A landscape with many valleys, sampled at points; each row gives a point and its height.
A ball rolls from a point to the lowest of its 2 nearest points, and stops where none of them is lower. Distance is the straight distance between rows; heights are no part of it.
(575): [-27  -1  18  14  -3  19  -4   1  -6   2   0  10  -5  -6  10  24   7  -7
  13  -5   4 -21  -2 -45  18 -12]  h=219
(1544): [ 36 -23 -13  16  13 -28 -25  -7  31  41  -2   9  27 -17  -7  17   5  -6
 -10  -9  19 -16   5  24  27  13]  h=161
(402): [-32  20  15  -1  -9   7  13   1 -19   8  -9  23   4  18   0  46  13 -18
  22  -1   2 -11 -17 -25  28 -26]  h=256
(452): [ -6  -6  -3  -5 -35 -29  17 -16 -54  14  -1 -19 -15   6   5 -17  21   9
 -14   8 -18 -30  20  13  -7  16]  h=209
(1521): [ 19  11  27  -2  11  36  37 -10  13 -45 -12  -4   0  18  -8   7 -18  10
  -3  -5 -15  20 -11  28  16 -16]  h=400
(427): [-26 -27  12  -2  13  13  -1  -9  22 -11  -8   2  -8  -7   5 -13  20 -52
   0 -28   6  -1  22   1  42 -11]  h=719
(141): [ 13  -1   7  21  13  17  18  16  -2   8  -1  14  -5  -6  33  14 -10  18
 -10  -5   5   6   8  -2 -27 -14]  h=233
(69): [-24 -22  14   6   5   4 -38 -16  18  -7  -3  -6  -9 -14 -23   0   4 -25
   3 -21 -10 -33 -10 -42  36  21]  h=185
(1526): [ -1  17   8  -6  -7   1  43  -4  -5  13 -35   9  18  24 -29  30  10  16
  -1  23  -4  -9   3  38  -9 -22]  h=290
(973): [ 16  14  32   3  -2  29  47 -10   2 -35  -6 -22 -12  18   5 -22   3   8
 -11   0 -11  32  -3  37   9  -5]  h=371
(841): [ 32 -15   3  39   3  35   1  31 -27 -33  27  -1  30  -9  16  -4  -7  29
  16  -9  -5  16  29  15  -8 -13]  h=535
(439): [ 57  -4   6 -11 -13   1   8 -18 -49 -11   7   5   8   5   7  -9  16  34
   2   3  -2 -38  22  19  -3  -4]  h=158
(1042): [-12 -15 -37 -14  30 -37  -3  19 -14  -3  31   6 -13 -12   7 -22  -2  -3
 -20  14   1   2   1 -56  24   7]  h=236
(240): [ -9  22  18 -27  12  35  27   9  32  -7  -5  23  17  37  -7 -16  12 -45
  24 -19   7  19  16  16  -4 -33]  h=437
(403): [ 22 -11 -17  18  -3 -28   7   2   5  17   5 -39  15 -19 -11  -7 -16  17
 -13  21  -1  -9  12  28 -22  15]  h=573
(1650): [-19  11 -12  48   4   1 -25  10 -37   4   3 -15 -31  -4  55  -8  -1   6
 -13 -14  11  -2 -41  -6   3  11]  h=326
(1589): [ 17  -3  21   7   1  -3   4 -24   0 -23 -12 -11   8   1 -16  16  13 -29
  13  -9 -15 -22 -15   3  52   4]  h=188
(913): [ 22  -2   3  20   0   1  18   5 -19 -10   5 -20   4  -4  23  11  19  -9
  14  -1 -11  -2   2  -2   9  -6]  h=281
(1117): [ -1 -12  -2  -1   8 -27   1  -1 -17  20   0  15 -23 -13  21  13  -4  12
 -36  16  -1 -21   3 -21   0   8]  h=294
(1512): [ 24  17 -29  11   5  -3 -16  20  11  10  29  -2   5   5  34  -4 -15  17
 -11  -7   1  43 -11  -4 -49  18]  h=274
(1701): [  0  35  32   1 -10  44  13  27 -24 -55  13  18  22  27   4  13 -44  15
   8   2  -6  38  -1  25  -9  -7]  h=707
(1120): [ 22  -3  21  -1   2  36  17  12 -16 -40   7  10  36  -6 -32   3 -14  27
  42  13  17   7  28  10  11 -38]  h=481
(1502): [-53  -5  -8 -28 -47 -18 -23 -13   3  32 -19  -3 -30   2 -14  16   2   9
 -22  -6  18 -21 -30 -11  -3 -10]  h=380
(1508): [-15  -8 -20 -26  -8 -42 -51 -12   1   9   4   8 -13  -9 -11  14 -12  14
 -25 -19  22 -38 -41 -34  36  10]  h=292
(333): [ 40 -10 -14  14  -4  18 -10  24 -18 -25  26 -10  19  -5  12   1 -15  26
  14  -5  -8  29  15  15 -14 -10]  h=519
(1044): [ -8  41  23  21   6  26  23 -18  23 -17  -4  -4   2  10  15   2 -11 -14
  -3 -10  10  30 -37   2   3   2]  h=355
(1734): [-30 -14  15  33  21  40   0  16  -2   1  -1 -12 -13 -19   3 -21   9  29
   9   5 -18 -16  38 -22  10  34]  h=645
(1349): [  6 -22   4  15  26   2  16  -6 -25 -12  -3  14 -31 -17  24  -5 -17  20
 -41   5  -7 -17   2 -22   2  10]  h=273
(1442): [ -1  20  15  21  -1  18  35  -4 -18 -25  -1 -13   0   3  18  11   7   0
  15   4  -8   3 -11   2  26  -5]  h=310
(336): [ 43  -4  22 -12 -18  -9  18 -32 -33 -14  -6   0  14   6 -18   2  24  25
   4  16 -10 -30   0  26  20  -2]  h=81
(942): [ 39   9  -4  -7 -11 -10  19  11  -5  -6  -7 -11  37  -3 -22  16   0  30
  22  17  17  25   9  49  13 -30]  h=363
(437): [-38  -9  13 -32   2  19   6  11   0  14   4  22 -29  16  18  15  18 -20
   4 -20   4   4   7 -43  -5 -34]  h=497
(583): [ 50   4 -17 -37 -19 -22  -3 -17  -1   6  -3 -22  20  -8 -37 -20  18  14
  27   0  15   5  13  36 -10 -13]  h=231
(1249): [ 41 -11 -45   6  19 -25  -2   2 -25  -9  29  15  20  -4   9 -30 -14  30
 -18  23 -16 -12  11  -2 -19  24]  h=227
(731): [ -6 -11 -24 -19  13 -49 -46  -7 -12  -2  25  17  -3  -7  -6   5  -9   8
 -22   3   7 -23 -33 -50  33  27]  h=276
(1110): [ 30  -5  22  -4   2  -2  19 -32  -8 -18  -8  -2  17   5 -19  13  24  -7
   6   9  -9 -27  -7  16  53  -9]  h=153
(616): [ 31  14   8 -23  -6  29 -12  24  -8 -44  17 -12  17   4 -24  -5 -20  -2
  35   8   7  54   2  23  -8 -24]  h=457
(1336): [-14  12  21   6  10  46  26  15  -2 -15  -9  -9  21   2 -14  -8   7  23
  55  23  -7 -10  43  -3   6  -1]  h=591
(1513): [-12  39  33 -17  -8  49  18  14 -21 -51  22   0  28  36 -17  -8 -46  13
  16  13   9  55   2  16  -1   0]  h=723
(196): [  7  12  -9  23 -10 -16   1   6 -40  10   1 -17  -3   1  39   8  21   0
  -3   1 -11 -11  -1   4   6   5]  h=261
(35): [ 16   5   3 -14  -8 -17  24   3  -4  29  -3  19  45  11  -7  42  24  -7
  34  10  14 -15   4  15  18 -27]  h=468
(680): [-34 -22 -18  -4  29 -45   5  23 -23 -17  41  27  -9 -18   9 -18  -4  17
 -15  15   2  -9   0 -55  34  -3]  h=255
(1433): [-46   2   5 -31 -17  -1   8   0  12 -12 -16  34  -1  36  -6   4  34 -51
   2 -37   2   4  14   0  33 -32]  h=474
(720): [ 10  -1   4  30  12  21  16   4 -18  -7  -1  12 -29 -13  38   6 -11  17
 -22  -6  -8   0  -5  -4 -12   7]  h=254
(1024): [ 32   2  13   8   1  29 -11 -17  22 -46   4 -14   8  -2 -12   1 -14   0
  14  -2 -36   8  -6 -11  -2   9]  h=220
(128): [ -9  14   5  27 -41 -20  18 -23 -25   6 -19 -11   8   2  -2  16   8  12
   3  24  -5 -24  -7  32 -26  10]  h=267
(1552): [ -1  11  27  -7   0  26  12 -14   1 -23  -3   7 -25   4  11   0   7 -14
  -2  -3 -27  -3   0 -27 -12  -2]  h=593
(1703): [ 39 -13 -18  -3  33  -7 -11  -5   9 -16  28 -14   7 -11  -7 -19  -8  -3
  -1  10 -27  -9  12 -30   3  16]  h=176
(1179): [ 24  -2 -25 -18  15 -16 -14  -6  31  17   3  13   3  -2  -4  -6   6 -31
  -7 -11  -8  -2  10  -5   4  10]  h=173
(311): [-44 -24  15  -4   9  15 -21  -1  25 -16  -1 -19 -34  -9   9 -29   8 -43
  -1 -45  14   0   0 -15  41   0]  h=725
(1370): [-12  -7 -11  25   6 -27  10   0   3  21 -13 -31 -31 -11  10 -23  -7   0
 -35   8   1  16  -8  12 -21  31]  h=302
(1424): [ 13 -24  -9  23  25 -13 -30   1  39  20 -14  26   7 -26   3  15   0 -31
 -16 -18  32 -13  -4  12  37   6]  h=140
(1345): [ -9  30  11  13   2  15  15 -13  33  11  -6  -7  -5   4  24  13  -4  -1
   1 -13  27  35 -42  14  -1   6]  h=368
(670): [  0  14  16   1   9   6  40   3  15  12 -31  22   7  13  -7  29  -7   5
   4   8  10  11 -10  35   0 -24]  h=239
(193): [ 34  17 -14 -28 -27 -16   4  -1  -2   0  -7 -15  35   8 -47   0   9  10
  38  12  25  21   6  55  -3 -29]  h=297
(1283): [-18  20   3  24  -5   5  15   2  26  37  -8 -14 -13 -10  30  12   4   2
  -6  -2  39  32 -33  21  -4   3]  h=381
(298): [ 31  -6  17 -28  10  31  -2 -15   4 -22   3  -1  11  -3 -30 -10   8  -2
  25   7 -24 -21  31 -32  -4  -1]  h=441
(77): [  2  22 -14  16   0  -2   0   2  13  26  12 -10 -20   1  51 -19 -17  10
 -21 -13  13  47 -29 -11 -39  26]  h=284
(700): [ -3   8  -2  13 -31 -19   9 -23 -46  15 -12  -4 -10   6  12  13  16  11
  -7   9 -13 -19   1  12  -7  16]  h=235
(1013): [  3  15  23 -14  17  35  32   7  33 -10   5  -2  10  16   7  -9   2 -23
  20 -12   8  35  10  13   1 -21]  h=420
(1410): [ -9 -14  -1   8  15 -26  -7 -15   7  18 -18 -28 -39 -15  -7 -26 -12 -12
 -39   9  -3  -6 -24   8   4  24]  h=313
(1563): [ 22 -16  14   4  24  35  -1  -8  35 -38  -6 -19  21 -23 -32 -19   0 -12
  32   0  -5  -9  21  13  24   1]  h=683
(1721): [-24   8   3  23 -44 -18  17 -26  -8  19 -16 -19  15  -2 -28  20   2 -10
   8  26   1 -18 -11  14 -30   4]  h=250
(1225): [ 24  20  13  -7  -4  32  -9  -5  30 -49  -3  11  19   8 -24   9 -24  -4
  25   3 -29  24 -13   9  -2   0]  h=245
(75): [  5 -22 -22  22   3 -33  -3 -14  16  22   3  -7  10 -22 -22  -1 -27  15
 -24  33   5 -13   6   4 -41  26]  h=561
(199): [-23 -17  -5 -17   0 -36 -53  -4   0 -17  12 -10 -15  -3  -7   0 -18  12
  -2 -37  19 -40 -28 -48  43  -9]  h=309
(226): [ -2  25  20 -19 -10  14  27 -14   2  -4 -34  26 -18  32  -1  13   8   2
  -7   4 -30   3 -27   5 -33 -14]  h=572
(369): [ 21  26 -12   8 -26 -11 -18  29  10  12  11   6  12  18  23  19 -17  19
  -2   4 -13  39  -8  23 -58   8]  h=288
(1001): [-26   9 -10  41 -29 -23   5 -20  23  29 -20 -30   3 -17 -22  21  -4 -11
   4  17  14  -4 -27  25 -17  13]  h=221
(746): [ 12 -19   8  -4  19  -9   3 -14  18   6 -22 -23 -33  -6  -1 -18   2 -27
 -29 -13  -6   0  -7  17  19  13]  h=325
(1121): [  9   5  -7 -24 -25 -23   6  -3   8  37 -17   5  33  22 -38  15  13  -3
  25  18   9 -12   9  22 -37 -13]  h=362
(1368): [  3  -2  -7  29  18  25  10  24 -13  -5  37 -11   2  -3  42 -20  -3  10
  12 -14 -12  12  29 -23 -23   3]  h=751
(1346): [-61 -17 -17 -26 -28 -38  -5 -18  -5  36 -11   6 -26  -3 -25   5  -9  -5
 -32  13  17 -22  -3 -29 -26  -7]  h=364
(603): [-28  -8  -2  14   5   7 -23  14 -18   5  11   7 -23 -12  24  23  -5  11
  -2 -10  21 -15 -12 -58  12 -13]  h=191
(7): [ 46   6 -12 -18  -9  -6   3  -1 -56  -5   6  18  -2   6  11 -20  -4  30
  -9   5 -14 -29  24  16 -31   0]  h=213
(1234): [-18 -13 -14  40  20 -17 -14  23 -48   3  21  -8 -26 -10  36 -14  -5   4
 -22  -9   2 -17 -15 -17  13   8]  h=311
(736): [-19 -10  -5 -30 -17 -19 -13 -15  10  34 -32  42   7  19 -33   5  31 -26
 -21  -1  13 -28   8  14 -27  -7]  h=226
(8): [ 12   2 -22 -15  32 -10 -18  -8  17  -2  19  -5  -9   0   1  -9  -2 -33
  -3  -2 -17   0   7 -45   1  19]  h=157
(921): [-27 -14 -21 -36 -18 -39 -27 -12  16  37 -15  39  -5   8 -24   5  14 -20
 -28  -8  10 -26   7  -9   1   2]  h=206
(1361): [ 15 -11 -20  31   1 -40 -32  -9  32  39 -13 -11  20 -25 -13  18  -8  -8
   2   8   7  -7 -11  26  -3  22]  h=181
(194): [-17   7  13  29  20  22   6   6   5  -9  25 -28 -25  -6  41 -38   1  -7
 -11 -22   3  26  -9 -30  -7  25]  h=742
(873): [ 13 -29   4 -14  10 -30  -7   3  -3  18   5  -5  13 -10   2  -2  17 -16
  -6 -17  15 -23  13  -4  51   3]  h=744
(1547): [ 10   8  10 -14 -21   1   9 -16   1   6 -29  14 -16  14  -8  14  -8  19
 -12  12 -24  -2  -8  16 -50   4]  h=556
(1675): [ 10  -6 -17  38 -19 -23   7  13  -5  22   8 -35  10 -14   0  -7  -7  12
  -5  14   0  14  11  33 -42  15]  h=581
(58): [ 23  13  -2 -33   0  -4  13   3   2   6 -19  24  43  29 -18  21  19 -21
  30   7   7  -4   4  24   8 -35]  h=499
(109): [-16  10   3 -21   1  15  15  -4  12 -14 -17  32  21  31  -5   2  31 -60
  19 -12   2   0  12   6  24 -31]  h=458
(503): [ -7   0  -4 -14  -1 -11   6  -9  17  26 -14  13 -14  10 -21   1 -23   8
 -23  22  -8  -1   8   3 -73  10]  h=542
(1504): [-26 -25  13  15  -1 -10  29  -8   3  38 -27 -11 -17 -17  -2   7  10   3
 -22   9  17  -5  -2  29   2  -7]  h=415
(582): [-23 -12   1  17   5   1  20  -1  31  42 -23 -15 -22 -17   9  -3  -1 -10
 -16  -6  32  16 -10  35   5  -5]  h=399
(905): [ 19  -4  16 -15   4  19  35  -6  12  -6  -2 -29 -22   4  13 -31  10   1
 -16 -14 -13  27  12  25 -15   3]  h=350
(537): [-12  -5  21   5   7  40  13   7  -4  -8  -1 -12   4 -11  -9 -30  14  34
  32  15 -19 -16  53 -21   3  16]  h=625
(107): [ -7  -3   2  40  19  25  12  10 -14  -9  36 -26 -11  -8  37 -31  -2  -4
   8 -14 -10  14   9 -26  -7  22]  h=746
(474): [-31  -7   4 -12 -24 -20 -22 -20 -10  27 -21  13 -17   1   2  32   5   7
 -18  -6  14 -20 -21  -8  16 -13]  h=398
(524): [-33  -4   3 -29   1   3  15  13  -1  32  -3  21 -38  12  17  10  11 -12
 -18 -10  19   8   5 -29 -11 -27]  h=506
(1031): [-36 -18 -21   4   5 -44   6 -13 -14  17  -1  16 -19 -25 -17 -16 -22  21
 -40  43  16 -19  -7 -24 -13  25]  h=332
(1174): [ -1  19  29  -4   2  30  18 -13   3 -12 -16  29 -23  17  16  17  -2   3
 -14  -7 -25   1 -19 -25 -29  -5]  h=584
(552): [ -7 -23  17  48  40  30  -3  14  21  -6   2 -27   4 -25  -6 -29  -8  19
  14   3 -17   4  25  -9  10  27]  h=656
(800): [ 13  12  13 -32   2  32 -14  14   5 -36  -2   3  23  10 -55  -9  -5  12
  61   9  -8   4  13 -13 -24  -8]  h=344
(718): [-34  -3  33  25  25  25 -13   7   9  -2   7 -31 -31 -13  31 -33  -4 -11
   0 -21  25  21 -31 -32  21  11]  h=737
(265): [-15  -6  22   1  -6  -2 -15 -27  -1 -17 -10 -12  -2  -3 -18  11  11 -28
  14 -15 -14 -30 -17 -21  57   1]  h=208
(507): [-12  30  28  29   4  28  38 -17  -6 -23 -10 -14  -1  13  15   9  -4 -18
   2  -7   0  18 -30  10  30   6]  h=337
(1463): [-16  -5  10 -14 -23 -26  12  -4  -2  42 -12  23  21  10 -10  39  33  -3
   2  10  19 -26   3  12  22 -19]  h=438
(519): [-47   7 -16 -17 -27  -3 -21   1  21  13 -27   1 -22   1  12  18  14 -22
  -6 -19  41   0 -40  21  37 -19]  h=71
(1483): [ -3  -4 -39  21  25 -37 -38  -1 -28  -6  33  15   6  -3  17   2  -8  10
 -13   7  -7 -14 -25 -58  11  25]  h=258
(797): [ 20   5  15 -36   3  40 -19  -3  14 -36  -9  -5  14  -5 -48 -29  -6  16
  50  12 -18   3  37 -16 -11   3]  h=395
(754): [-15  -4 -45 -18  15 -60 -23   7  16  33  12  -2  -3 -11  -7 -11  -4 -13
 -23  14   5  -5  -5 -10   7  19]  h=205
(995): [ 15   3  13   6  10  15  24  15  21   7 -12  18  12   7   7  29 -10  13
   6   6  -1  26   5  18 -10 -20]  h=204
(224): [ 37   8 -29 -10  -6 -12 -10   5 -47  -5  26  22  18  -8  15 -32 -11  33
 -20   7 -22 -34  24  24 -27  17]  h=252
(217): [  6  22 -15   3 -27 -16   0  22   9  26  -3  -6  19  15  -5  22  -9  22
  21  18  -6  33   7  28 -58  -2]  h=307
(998): [ 20  18  -3 -17 -23 -22   4  17   6  26 -13   3  29  21 -21  29   0   9
  32  19  -6  10  -5  27 -42 -15]  h=333
(581): [ 29  -7  -6 -30 -12 -23   3 -16 -11  23   1 -16  11   7 -11  -1  33  -5
   1  11 -11 -16  11   5   5   4]  h=156
(956): [ -8 -31  15  -2   4 -40 -32   0  -3  14   2 -10   0 -12  -2   6   9 -16
 -10 -26   8 -21  -8 -10  62  -5]  h=749
(879): [  6  17  -1   2  -5  27  -8   4 -17 -15  18   9   7  15  17   0   0  -2
  28   0 -35 -21  18 -41 -41  11]  h=624
(1692): [  2 -19  25  32  26  35  -7   2  33 -13  -4 -23  13 -34 -22 -12 -11  11
  22   2 -13   0  23   5  23  21]  h=666
(390): [-50  -6  25  24  15  25 -27  -1  20  -5  -2 -26 -26 -13   6 -21   5 -28
  17 -30  17   5 -17 -20  43   6]  h=731
(1274): [ -5 -34   5 -29   0   5  18  -7   5   2  -5  -5  -6   3  -6 -21  41 -40
   6 -25   5 -10  26   7  38 -29]  h=727
(900): [ -6 -22  14  11  22  28   9  -5  38 -22 -11  13   8   1  -4  -6  12 -48
  10 -18  15  -2  30  19  33 -12]  h=712
(1592): [ 49 -19 -23   3  35 -14  -6   3 -12 -14  23 -12  11 -16  -4 -23 -15  22
  -7  10 -13  -5   9  -9   4  18]  h=197
(1352): [-14 -11 -35  41  27 -27 -15  19 -52   5  22  18  -6 -16  37 -18  -9  19
 -35  -1  -1 -27 -15   0   8  13]  h=296
(1613): [ 30 -14   9  -2  21  18  10  -2  27 -10 -11 -10  15  -6  -9  -2   6 -19
  10  -8   0   3  14  27  33 -16]  h=700
(444): [-14  21   4  36 -20   5 -19   0 -32  -6 -12 -12 -29  -4  38  12   4  12
 -10   0   9  -2 -59   8  11  13]  h=341
(1696): [ -4  20  21 -12  -7   2  25 -13 -23  -9 -13  18   7  33  -7  39  16  -9
   2   6 -13 -23 -13  -8  29 -24]  h=295
(1344): [  3  15  13  11 -21  54 -32  33 -26 -49  38  21  31   1  11 -12 -25  14
  16  -2 -15  35  11  25 -31  -3]  h=677
(1571): [ 38   5  13  -3  -3  15  18  19 -21 -24   2   1  23  -4 -20  15  -9  29
  34   8  18  19  16  27   9 -45]  h=422
(1246): [ 42 -13   1  -5  17  15 -12 -21  20 -23   0  -3  -5  -3  -8  -1 -24  -2
 -10  -3 -28  -3  -1 -14  -9  13]  h=199
(1218): [-28  -4 -17   2  -6   2 -36   5  28  16 -13  -8 -26  -7  23  13   1 -26
  -7 -26  39   8 -32   3  34 -11]  h=101
(1507): [ -4  -6 -47 -15  29 -55  -2  10  11  20  18  15  -9 -17   2 -13   0  -7
 -23  25  -2   7  -7 -31  12  18]  h=218
(1607): [-10  -7  -1  -3   9   1 -34 -13  11  -8   8  -7 -15 -10  -9  -6  -3 -18
  -8 -11 -23 -17  -3 -57  20  27]  h=172
(517): [-44   0   2 -38 -20  -6  -4  -6  11   0  -4  26 -19  15   3  16  24 -32
   2 -38   0   2  10 -27  19 -35]  h=486
(571): [-29 -14 -24 -23  10 -26   6  13  19  44  -8   9 -26  -4  13   0   7 -20
 -24  -8  22   2  10  -8   1 -10]  h=517
(1584): [-10  10  -2  19   0  -9  18   3   5  21   9 -24 -26  -3  38 -30  -3   3
 -33  -7  13  31 -15  10 -39  20]  h=293
(483): [ 21  20   4 -33  -3  22  20  19  10 -38  12 -20  15  10 -20 -12  -3  -4
  31  -1  15  61   8  37   4 -34]  h=426
(1643): [  9  28  17  -7   0  32  13   8   9 -45   4   9  25  24 -26   9 -15   6
  42  11 -20   8   8  -9 -12  -7]  h=285
(752): [-19  14  27 -18   0  41   5  -9  19 -16   4   0 -22  15   4 -15   8 -17
  19  -4 -30   4  15 -48 -24  11]  h=603
(1272): [ 24  18   6 -23   2  23  38   5  24 -22   8 -19  15   9   1 -11   7 -16
  15 -12   8  49   7  40   3 -27]  h=402
(279): [  0 -15  -5  10 -10 -16   7 -22  23  20 -10   4   3  -9 -26  10 -33  12
 -23  21   3  -8   4   3 -62  13]  h=551
(1025): [ 19 -16   3 -28 -14 -37   9 -17 -29  17   6 -17 -12   2  -6  -7  24   1
 -14   9 -13 -23   9 -10  17  10]  h=178
(635): [-25 -20  -3   1   1 -34   6   0 -23  29  -6  17 -17 -14   1  13  -8  32
 -46  24  21 -34   1 -16   7  14]  h=312
(1498): [ -2   0 -51  29  28 -31 -24  11 -38  -8  24  35  -3 -16  24 -11 -14  23
 -29  10  -9 -18 -24 -32   0  26]  h=275
(1438): [ 26   1 -46  24  20 -14 -14  16   6  11  27  -8   6  -1  17   3 -21  25
 -16   0 -12  31  -1   2 -40  23]  h=265
(203): [-23  15  -2 -22 -13  -7  -9 -13  31  21 -44  50  -3  21 -12  16  22 -26
 -19 -12  12   0 -12  16  -7 -12]  h=251
(1458): [ 18  -8   9  -3  23   8  20  -8  15  -3   1 -32 -28  -7   8 -29   6 -24
 -10 -14 -16   6   8   2   8   3]  h=336
(938): [-10   1 -16  26  -7 -26 -21 -14  37  32 -28  -6   4 -15 -16  19  -5 -13
  -4  -5  16  -8 -30  30   4  19]  h=198
(787): [-22 -17  20 -18 -25 -34  -4 -20  -5  41 -10  14  10   1 -12  28  26  20
 -10   3  22 -35  -3   2  22  -6]  h=419
(177): [ 13 -16   0  39  17  42   1  18 -29 -28  30 -19  20 -19   5 -30  -8  34
  31  -4 -12 -12  37  10  -9   0]  h=560
(686): [ -6  13  25  20   5  49  28  25 -13 -30   3  -2  28  -5 -15   4 -13  29
  47  26   0  -1  33   7  11 -19]  h=547
(374): [ 37  -3  10 -22 -26  24 -18  23 -11 -30   7  -5   2  10 -10  -1 -20  13
  -4   8  -4  63   2  31 -22 -13]  h=485
(1441): [-30 -16  -6  -7  -8 -11 -55   9  20 -19  -4  -8 -15 -10  -9   3 -16   1
  12 -49  29 -37 -25 -26  43 -19]  h=327
(24): [-15  38  20   2 -12  44  -4   3   2 -20   1   7  -7  19  14  -7   3   2
  36   2 -31   4  10 -44 -40  23]  h=612
(458): [ 27  -2 -59  25  16 -25 -10  20 -14   1  30  -3  14  -8  15 -15 -24  36
 -23  13 -21  13   8  16 -41  30]  h=253
(1474): [-10   5 -26 -31  13 -18  15  14  27  42   1   8 -16   1  11 -11   2 -20
 -17   0   8  27  19  -4 -33  -2]  h=526
(308): [  6   0 -34 -30  -2 -41 -42  -8  20  34  -3  17  -1   0  -7   5   3 -27
 -18  -9   8 -15   1 -16   6  21]  h=189
(504): [ -3  24   0  20 -21   7 -22 -18 -13   0 -19   7 -24   1  24  29  -1  11
 -10   3   0  -8 -46 -14   0   5]  h=361
(378): [ 45  -3 -24 -22 -19 -26  -2 -11   3  14   1 -32  29  -3 -23  -4  26 -16
  21   5   0  -8  14  24  12  -4]  h=187
(567): [ -9  26   3  13 -15  52 -24  36 -14 -40  30   0  34   8  -1 -12  -5  29
  45  10 -18  41  24   5 -31   9]  h=659
(185): [  1  14  26   8 -24  52  -9  26 -25 -56  22  22  18   1  18  11 -36  19
   9   0 -21  25  -8  37 -16  -9]  h=692
(1622): [-16  12   4  -1 -26 -15 -15 -25 -13  17 -25  19 -24   6   9  31   1  14
 -17   8  -1 -17 -30 -23 -23  10]  h=379
(1497): [ 33 -16  -4   3 -18  20 -22  27 -26 -29  22 -11   8 -12  11  -6 -18  24
 -17   8  -3  56   6  44 -15  -7]  h=501
(1033): [-57 -17 -18 -16 -12 -59   3 -10  -4  24   7  10 -17 -10 -27 -15 -12   7
 -32  28  19 -19   0 -33 -17  10]  h=349
(677): [ -8   6 -23 -34   5 -17  10  -1  33  34  -8   5 -26  12  -5 -17 -10 -15
 -25   9  -1  15   2   1 -61   6]  h=533
(1215): [ -6  16  17 -28 -12 -10  37 -17 -20  11 -30  17  21  36 -28  25  24   0
  -2  17 -10 -23 -11  24   5 -22]  h=334
(79): [ -1  20 -12  17  -3  40 -25  27 -12 -22  26   8  25   4  10 -13  -6  23
  41  -3 -25  -2  25 -15 -41  10]  h=640
(1662): [-19 -15 -13  24  15   2 -30   9  33  21  -7   5  -7 -17  16   9   4 -35
  -2 -25  44   1 -19   3  34  -8]  h=119
(482): [  4 -43  11 -32  14 -19   9  -2  -4   6   8  -5   3  -3  -8 -19  21 -32
  -4 -19  10 -26  40   2  52 -14]  h=736

Two balls start at each pair of points below. Name the first point that both come to, or write never.
(1571) and (1442) | (581)
(1346) and (1474) | never
(800) and (1121) | (1703)

For each start below, name the point where the ball stops.
(905) | (8)
(1721) | (519)
(75) | (1272)
(1613) | (581)
(1552) | (1272)
(797) | (8)
(1283) | (581)
(1344) | (1272)
(298) | (8)
(1502) | (995)
(524) | (1272)
(107) | (581)
(1336) | (581)

Write out the way that a ball takes from each point below.
(873) | (482), (1274), (427), (900), (1613), (1563), (1692), (552), (1734), (537), (1336), (686), (1120), (1571), (942), (193), (583), (378), (581)
(582) | (1283), (1345), (1044), (507), (1442), (913), (196), (700), (452), (1025), (581)
(973) | (905), (1458), (746), (1410), (1370), (1584), (77), (1512), (1438), (458), (1249), (1592), (1703), (8)
